Points, in no order, along strands that fork, close into loops and pass close to each other.
Points whose rows are less than 19.8 apart are linked; no others are. Some points are linked to none.
<220>: [16 11 33 -4  9 -4 -7  9]
<265>: [  8 -15  -3   2  -3 -20  -2  -1]
<19>: [-13   8  -6   3   0  16  15  -4]
<54>: [ 25   2  17 -10  -9 -10   6  -6]
<635>: [ 19   8 -15  -7  11  10   2   3]
<529>: [ 6  2 -5  2 -1 -9 11 10]
<270>: [ 11   8  11   5   2 -12  -2  20]
<321>: [ 13  -3   4   7  13 -12 -12  10]
<349>: [-11   0  -8   1  -5   6  17 -14]
<109>: [-27   3   3  -1   1  28 -22   9]
<245>: [ 20  -6  -6 -15 -12 -11   7  -7]
<23>: [ 1  6  8  5  5 -8 -9 27]
<434>: [ 21  -4   9   7  15 -14 -11   4]
<135>: [-20   0  -4  15   8   4   4   2]
<268>: [ 24   6  -9 -10   8   1   7   0]
<147>: [-15   1   0   6 -10  11  13 -24]
<384>: [ 17  -7  30  -2   6 -15  -1 -11]
<298>: [  3   0 -16  -4   6  12   9 -17]
<293>: [26  8  3 -6  3 -2  5  3]
<487>: [-20  -6  -2  14   1   1   6  -8]
<329>: [-16   7  -5   7   4   7   1  20]
<484>: [-15  16   7  15   3  24   1 -13]
<138>: [ 21  15   1 -11   7   6  -8  15]
<51>: [ -2   9 -11  -1  17  22   1  -8]
<73>: [-19   3  -4   0   7  15 -18  23]
<177>: [  1  -8 -14 -22 -22 -13  -7 -11]
<333>: [ 15  -7 -13  -8  -3  -7   6  -7]
<130>: [-22   2  -3  -3   0  22 -19  17]
<570>: [  2  -6  -2  11  12 -13  -6  13]
<322>: [-15  13   3   8   1  22   9  -8]
<646>: [ -6 -18  -7   2  -6 -18  -1  -5]
<360>: [-20  -5   0   2 -17   6   6 -29]
<71>: [-4  1 -9  2 -6 -3 15  6]
<382>: [ -9  -9 -11  -9 -23  -9  11  -4]
<315>: [-18  -8 -10 -11 -24  -4   5 -12]
<422>: [ 21  -3   6 -14 -15 -16   4  -9]
<163>: [ 15 -17  13  -2  -3 -26 -12  -9]
<553>: [ 10  -7 -16  -5   6   1   7  -8]
<295>: [ 20 -11  21   1   4 -22  -9  -9]
<327>: [ 10   5   2   4  -1 -11   6  14]
<326>: [ -3   3  -9   2  12  17   6 -19]
<580>: [  7  10 -16  -7  14  18   2   0]
<66>: [27  9 17 -6 -1 -6  7  1]
<352>: [15  0 35 -3  9 -9 -1 -9]
<139>: [-19  -8  -7  -6 -20   3   8 -20]
<530>: [-11  10  -3   4  -2   4   1  28]
<596>: [  1   6   6   1   4  -1 -21  32]
<278>: [ -6   2  -2   0   6   7 -20  27]
<405>: [-18   5  -5   9   9  10   0  10]
<318>: [ -4  -5 -12  -3 -18  -8  17   0]
<574>: [-20 -13  -6   9  -4  -5   6  -9]
<523>: [-18 -18  -9   4  -7 -14   2  -9]
<308>: [-23   8   8   9   7  25 -18   2]
<154>: [ 14 -17  -1   0   2 -22  -6  -6]
<48>: [-11  18  13  14   3  25  -9 -10]

A fork is a point with three links, a tip a point with one. Leave the first point through the second and follow the links. Name the first fork or tip that comes.
<163>; <295> -> <352>
<139>; <360> -> <48>
<596>; <278> -> <308>
<523>; <574> -> <530>

A piece is two or more points that can be reached from each other along the links. Count, over all rows, the pieces, the separate loops (a circle has one, a figure eight two, a Y none), the forks (points with three links) and the tips (points with one).
pieces -> 4
loops -> 1
forks -> 0
tips -> 6

Name the points in between on the shortest way along the links from the first point to the second, in order.
<322>; <147> -> <19> <349>
<163>; <523> -> <154> <265> <646>
<109>; <596> -> <130> <73> <278>
<422>; <326> -> <245> <333> <553> <298>
<553>; <635> -> <298> <326> <51> <580>
